Points on a hilly landscape, in no order, each with its height.
From any point a ball takes the steepest step (drop divided by distance) to one of its 2 nearest points. It stops when none of these is lower. Distance is the straight distance between rows; heights are no part of it.
j_269: [ -6  14  14  -1 -26  -5  57  32  85  41  46  77 -22   9  40   6 -59  -7
  61 -17]  height 7.33
j_993: [-25  30  23 -29 -66 -30 -19 -53  66 -65  -3  42  14  15  43 -43 -86  -2
 -42  59]  height 7.81
j_318: [  1  40   6 -38  13  19 -18   4 -20  -4 -10  17   3   2 -33 -40  45 -46
  44 -10]  height 7.35
j_651: [ 65 -13 -36  -9 -13   5  63  29  12  -2 -41 -21  16 -14  -6  40  36 -28
  55  -5]  height 4.05
j_90: [ 10 -34 -37  -7  41  20 -38 -34 -45  42 -36 -26  65  -7  -8  -8  24  36
 -42  -3]  height 5.85
j_929: [ 54  16  24 -20 -34 -23  36   5  86 -28  18  38 -33   8  13  33  10 -11
  81  -4]  height 6.62
j_294: [ 21 -24 -13 -18  62  -5  28  21  19 104  40 -12   3 -61   7  60 -19  49
   1 -57]  height 2.91
j_103: [-15 -26   4  36 -33  -4  37 -15 -41 -27 -31   4  37  20  47   0 -41  -8
   0  10]  height 3.85
j_564: [ 40 -19  22  77 -43  22  38   5 -35  18  28  -6 -13 -42  29  48  -8  -5
  -2 -38]  height 5.02
j_624: [-16  49  15 -35 -29  10 -17 -10  -6 -26   2  51  16   0  -8 -63  16 -24
  37   1]  height 7.00
j_76: [ 21  15 -21 -36   8 -23   6   1  15 -56 -20  10  -1  17 -25  -6  24 -23
  36  26]  height 3.91
j_692: [-11  11 -15   4  54  16 -32   2 -44  39   0 -41   6   6 -63 -32  60  14
 -40 -14]  height 5.50
j_852: [ 21 -31   1  44  18   9  25  57  20  69  49  -5 -50 -13  -6  62 -10  11
  20 -41]  height 3.14
j_222: [ -2 -27 -19  25  33  13 -12 -54 -62  32  -9 -29  79 -21  25  27  -3  41
 -51 -16]  height 4.88
j_466: [-72  43  -4 -28 -35  -2 -72  -7   4 -30  -3  15 -13  16  -1 -77 -15 -30
 -25  43]  height 3.61
j_480: [-37  27 -31 -66  80   7 -37  12   8  44 -24 -76  -2  28 -46 -71  33 -22
   8  38]  height 4.93
j_813: [-58 -10  17  25 -33 -17 -80 -13  -2 -43 -11  -1 -24  12  28 -32 -45  20
 -69   5]  height 8.19
j_834: [-60   7   0 -18   2  35 -12 -23 -79  35 -17   1  51  26   8 -66   9 -31
   8  17]  height 1.06
j_458: [ 55  16  18  20  26  11 -56   2  -9 -25  19  -3 -52 -24 -44  10  61   8
  -6 -38]  height 4.94
j_411: [-29  20 -34 -46  72  13 -32  21 -30  53  -7 -58   9  22 -53 -56  59 -12
 -22  11]  height 6.00
j_69: [ 34 -15 -18  18  52  11  45 -18   4  88  66  -5  18 -83   8  59 -30  46
 -27 -53]  height 4.33
j_360: [-35  -6   5  34 -25  32  12 -29 -71 -15 -31  -9  53  19  17 -26 -25 -22
 -20   5]  height 3.07
j_968: [-27 -16  -5 -21 -22 -46   9  24  59 -19   3  19 -39  28  12  19 -26  -2
   5  49]  height 4.96
j_685: [-37  12   3   6   0  39 -27  13 -78  42  16 -18  -8  18 -46 -70  43 -24
 -20 -26]  height 3.65
j_263: [-56 -29  15  28  -7 -21  -9 -13 -25 -21 -17 -30   6  19  70  15 -68  32
 -58  40]  height 6.58
j_34: [ 78  -5  -8 -17  11  22  28  27 -11  -1 -32 -33  -7 -17 -34  16  59 -25
  36 -15]  height 3.15
j_356: [ 47 -23 -19  24  40   3  41  64  25  82  29 -31 -36 -30 -31  83 -10  19
  23 -49]  height 4.13
j_468: [-23 -53  -6  32  18   8  74  14 -32  57   4 -28  29   5  44  66 -47  40
  -9 -13]  height 5.58
j_723: [-10  22   3 -11  25  30 -12  30 -51  10   6 -16 -26  13 -70 -43  65 -16
 -18 -19]  height 4.60
j_957: [ 19  14  19 -11  39   9 -59  -2 -38  -8   7 -23 -13 -19 -48  -6  45  19
  -5 -43]  height 5.98
j_273: [ -5  21  26   7  18   1 -72 -11 -51   7  16   0 -13 -22 -28 -32  46  26
 -35 -25]  height 5.44
j_494: [  0 -31   1  70 -19  -2  -2   8 -41 -14  17  -6 -15  -4  -8  17   2  25
 -60 -21]  height 3.86
j_228: [-46  -7   3 -22 -33 -19  -4 -16   5 -35 -23  22  20  13  43  10 -35  13
  -5  50]  height 4.55
j_421: [-44  16  17   2 -15   0 -89  -7 -28 -16  13  15 -27   0   3 -38  23  11
 -29  -9]  height 4.66
j_603: [-37  23 -35 -33   8  -7 -32  16   0 -35 -20  -3 -16  52 -30 -26  27 -25
 -23  55]  height 1.07
j_756: [ 28  59  11  -3   5  -3 -19 -12  62 -72   4  20 -37  44 -34 -43  40 -35
  32  11]  height 5.26
j_13: [-28  13  30   4 -51 -11  67  -1  81  18  45  66   0  32  56  12 -89   0
  32  -3]  height 7.46
j_128: [-54  51 -25 -54  24   2 -58  21  19 -20  -1 -26 -19  44 -30 -58  16 -31
  -4  57]  height 2.13
j_686: [-50  45 -29 -72  52  -5 -34  17   5   5   0 -42 -16  49 -55 -65  31 -44
  35  46]  height 3.38
j_382: [  8  -7   1 -29  14  38 -18  -2 -58  15 -47   0  35 -20 -10 -26  44  -7
  24 -11]  height 8.10
j_101: [ 20  -5 -32  28  28  17   0 -49 -43  22  49  -4  37 -42 -47  10  40  26
 -87 -17]  height 2.48
j_319: [ -32   17   44   13  -50  -21   61  -25   62  -27   28   35   20   26
   67   -2 -110    5    4   25]  height 7.59
j_587: [  61    4  -20   35   32   17   71  -27   21   83   83    4   15 -112
  -12   67   -9   14  -28  -30]  height 3.79
j_793: [-50  33  22 -10 -46 -13 -78  -9  16 -37  -3  27 -30  12  10 -71   6 -17
 -31   1]  height 4.07
j_550: [ -6 -30   2  18  32  -9  19  29  -2  83  28   9 -11 -47  32  67 -40  45
  17 -46]  height 0.93
j_441: [  0 -23   8  63   3  27  16 -35 -85  -5  -9 -21  31   0  22 -13 -17  13
 -38 -15]  height 1.25
j_154: [ 39 -29  -6  -4  39 -27  26  51  42   3  -2 -26 -57  -2  -4  69  13  15
  36 -18]  height 4.64
j_81: [-18  64  26 -26 -63  13 -12 -31  22 -46  22  58  18   5  10 -73 -18 -17
  19   2]  height 7.20
j_577: [ 19 -15   2   6  -3  51 -20 -14 -81  13 -20 -10  28 -24 -19 -16  35  -8
   2 -34]  height 8.37
j_402: [-68   4   2  15  -4  27 -14  -9 -84  26   0  -4  10  27  -9 -62  23 -25
 -23 -21]  height 2.56
j_400: [-49 -45  -2  15  21 -13  35  13 -25  68 -13 -16  21   7  54  47 -72  48
 -18  13]  height 5.91
j_367: [  6 -30  -4  25 -38 -16  -1  13  -2 -30 -13  10 -21  27  -1   8  12   0
 -21  19]  height 2.54
j_804: [ 29 -13  -3 -33  51 -32 -20  13  11 -12 -34 -26 -15 -24 -10  42  29  27
  -3  -6]  height 6.98
j_485: [ 58  -4 -11 -25  70   1 -14   9   8 -28 -46 -64 -13 -22 -32  19  30  18
  14 -23]  height 7.40
j_257: [-19 -10  27  12 -51 -18  40 -14  10 -40 -12  34  23   8  46   1 -49   0
  10  28]  height 4.28
j_878: [ 21  29  21 -10 -32 -21 -26 -17 103 -69  -2  27 -38  50 -19 -31  15 -18
  20  27]  height 5.84
j_370: [  1 -27  32  36   9  -2  14  25 -13  38  28   5 -12 -40  42  50 -34  29
  22 -47]  height 2.73
j_84: [-52  39  37 -10 -72 -14 -43 -55  44 -66 -19  28  -1  28  40 -67 -84 -17
 -44  40]  height 7.89
j_203: [ 86   1 -16  18  24   5  15  40  10 -14 -25 -43 -41 -14 -56  32  35 -15
  39 -23]  height 1.33
j_960: [ 36  14  32   2 -26 -25 -14 -11  83 -44   2  50 -46  19   7   3  27 -13
  51   8]  height 6.27
j_536: [ 20  23  17   4 -41   3   1   0 -10 -34  -4  36   7 -11  -1 -36  12 -26
  39 -21]  height 6.71
j_301: [ 35 -14  15  48 -50  24  16   8 -32  -4 -10   8  -7 -15  -2  19  18 -17
  13 -40]  height 5.79
j_954: [ 43  19  14  16 -46  30   8   9 -22 -29  -9  21 -16 -26 -10  -9  44 -43
  42 -13]  height 6.33
j_82: [ 14 -41  12  57 -18  14  23   8 -38  32  27 -16   2 -49  27  55  -9  35
  -6 -33]  height 4.09
j_146: [-23  44  20 -20 -63 -14 -28 -44  65 -45  20  58  11  24   1 -73 -30 -12
 -13  23]  height 7.34
j_569: [-27  33  40   8 -68 -23  23 -51  58 -62   8  39  36  15  59 -24 -96   9
 -21  35]  height 7.71
j_515: [  77   -7  -13   23   24   18   58  -58    2   51   54   -1   41 -106
  -24   54    4   17  -54  -24]  height 2.39
j_899: [  6 -53 -19   1  -9  11  70  41  -2  49  -9   2  19 -16  31  55 -21  -1
  34  -5]  height 4.91
j_992: [ 17  22 -17 -49   6  -5   7  -3  12 -16 -39  15  38  16  -4   0  33 -16
  35  32]  height 3.42
j_995: [ 11 -26  21  52  17  38  15 -57 -76  32  -7 -25  64 -24  20  11  -5  22
 -34 -25]  height 3.44
j_875: [ -1  31 -17 -59  -9   6   0 -33 -11 -17 -31  30  61  -1  17 -21  13 -17
  28  36]  height 2.94
j_461: [-54 -43  25  15  24 -37  13 -11 -20  13   2 -31  29   9  66  43 -68  41
 -29  16]  height 6.26
j_446: [ 19 -22 -11 -12  43 -38  20  42  83 -19 -18 -19 -57  33  -7  38  -1   1
  47  11]  height 5.18
j_124: [ -6 -17   0 -22  26 -56  -6  16  87 -37  -6  -2 -65  48  11  32 -13  -6
  11  50]  height 5.25
j_766: [-78  64 -21 -66  -2  -2 -62  17  24 -17  21   6 -29  34 -10 -82 -17 -38
  -4  66]  height 2.99
j_344: [ 16 -31 -19  39  17  -9  -2 -15 -44   6  34  -6  25 -23 -13  35  16  50
 -64 -15]  height 3.69
j_610: [ 52   3 -31  17  44  17  27 -77 -17  27  57   1  41 -76 -37  18  30  25
 -67 -18]  height 0.48
j_820: [ 28  56   2 -52  28  -8  -1  -7  39 -65 -13  10 -16  24 -37 -32  36 -27
  54  21]  height 4.52
j_372: [-70   6  19   7 -68 -13 -68 -21  18 -56 -29   6 -24  15  40 -48 -70  -5
 -61  29]  height 8.04
j_415: [ 64  -3  19  35  -2  22 -10  29  -3 -27   2 -19 -55 -12 -53  10  60 -13
  14 -34]  height 3.64
j_99: [-30 -35 -19 -23 -16 -45   6   3  20 -13 -23   6   2  33  23  29 -28   8
 -11  64]  height 4.76
j_496: [ -4  21 -14 -55  22  21   0   2 -37  31 -34  -9  29  -6 -41 -52  45 -29
  51  -9]  height 7.74
j_604: [ 34 -19 -24  -7 -13  -6  48  40  18  14  -9   5   8 -22   9  55  14  -6
  52  -7]  height 4.54
j_484: [ 35  21  -8 -35  82   4 -20  10   2 -27 -46 -47 -16  11 -60 -27  43 -16
  34  -9]  height 8.03
j_414: [ -9 -32 -28 -21  34  -8 -38  -9 -21   2 -29 -29  35  -7   2  21  16  31
 -34  17]  height 6.38
j_334: [ -8 -39  -5 -20  37 -33 -22  17  11   3 -10 -16  -6 -16  17  43   6  56
 -20   8]  height 6.70
j_907: [ 26 -65 -23  32  -7  21  64  29 -27  52 -16 -35  28 -17  25  62 -25   9
   3 -17]  height 5.21
j_705: [-28  -5 -26   2 -11 -14 -20   6 -20 -34 -17  -7  -2  43 -11 -21   8  -6
 -34  16]  height 1.89
j_313: [ 22 -32   7  30   7 -25  10  44  43  25  25   0 -59   9  -5  63   2   9
  19 -23]  height 4.08
j_566: [-31   9 -22 -41 -11  20  -5 -32 -41   6 -31  12  70  36   1 -52   4 -25
  21  36]  height 2.28
j_639: [  5  -2   0  14 -51   4  57  35  58  17  19  47 -18  15  37  40 -39 -26
  50  -6]  height 7.17
j_23: [ 53  -2  14  13 -26  -5  44  43  75  15  22  31 -42  17  12  39  -1 -27
  72 -15]  height 6.92
j_511: [-10 -30  13  70 -55  -8  11  16 -13 -24  10   5 -26  20  16  22 -18   2
 -37 -17]  height 3.17

Where does a ball stop that starts at each point below?
j_400 | j_203
j_334 | j_441
j_382 | j_550
j_124 | j_441
j_263 | j_441
j_929 | j_834
j_84 | j_834
j_146 | j_550

Call two points neighbours if one is among the 2 nearest of the other. Go from one point of each pair to the other, from neighbour to neighbour, staying as low as possible. Name the highest point that can't be avoided.
j_834 and j_610 | j_411
j_128 and j_852 | j_69
j_441 and j_550 | j_124
j_441 and j_203 | j_957
j_550 and j_852 | j_356
j_603 and j_610 | j_494
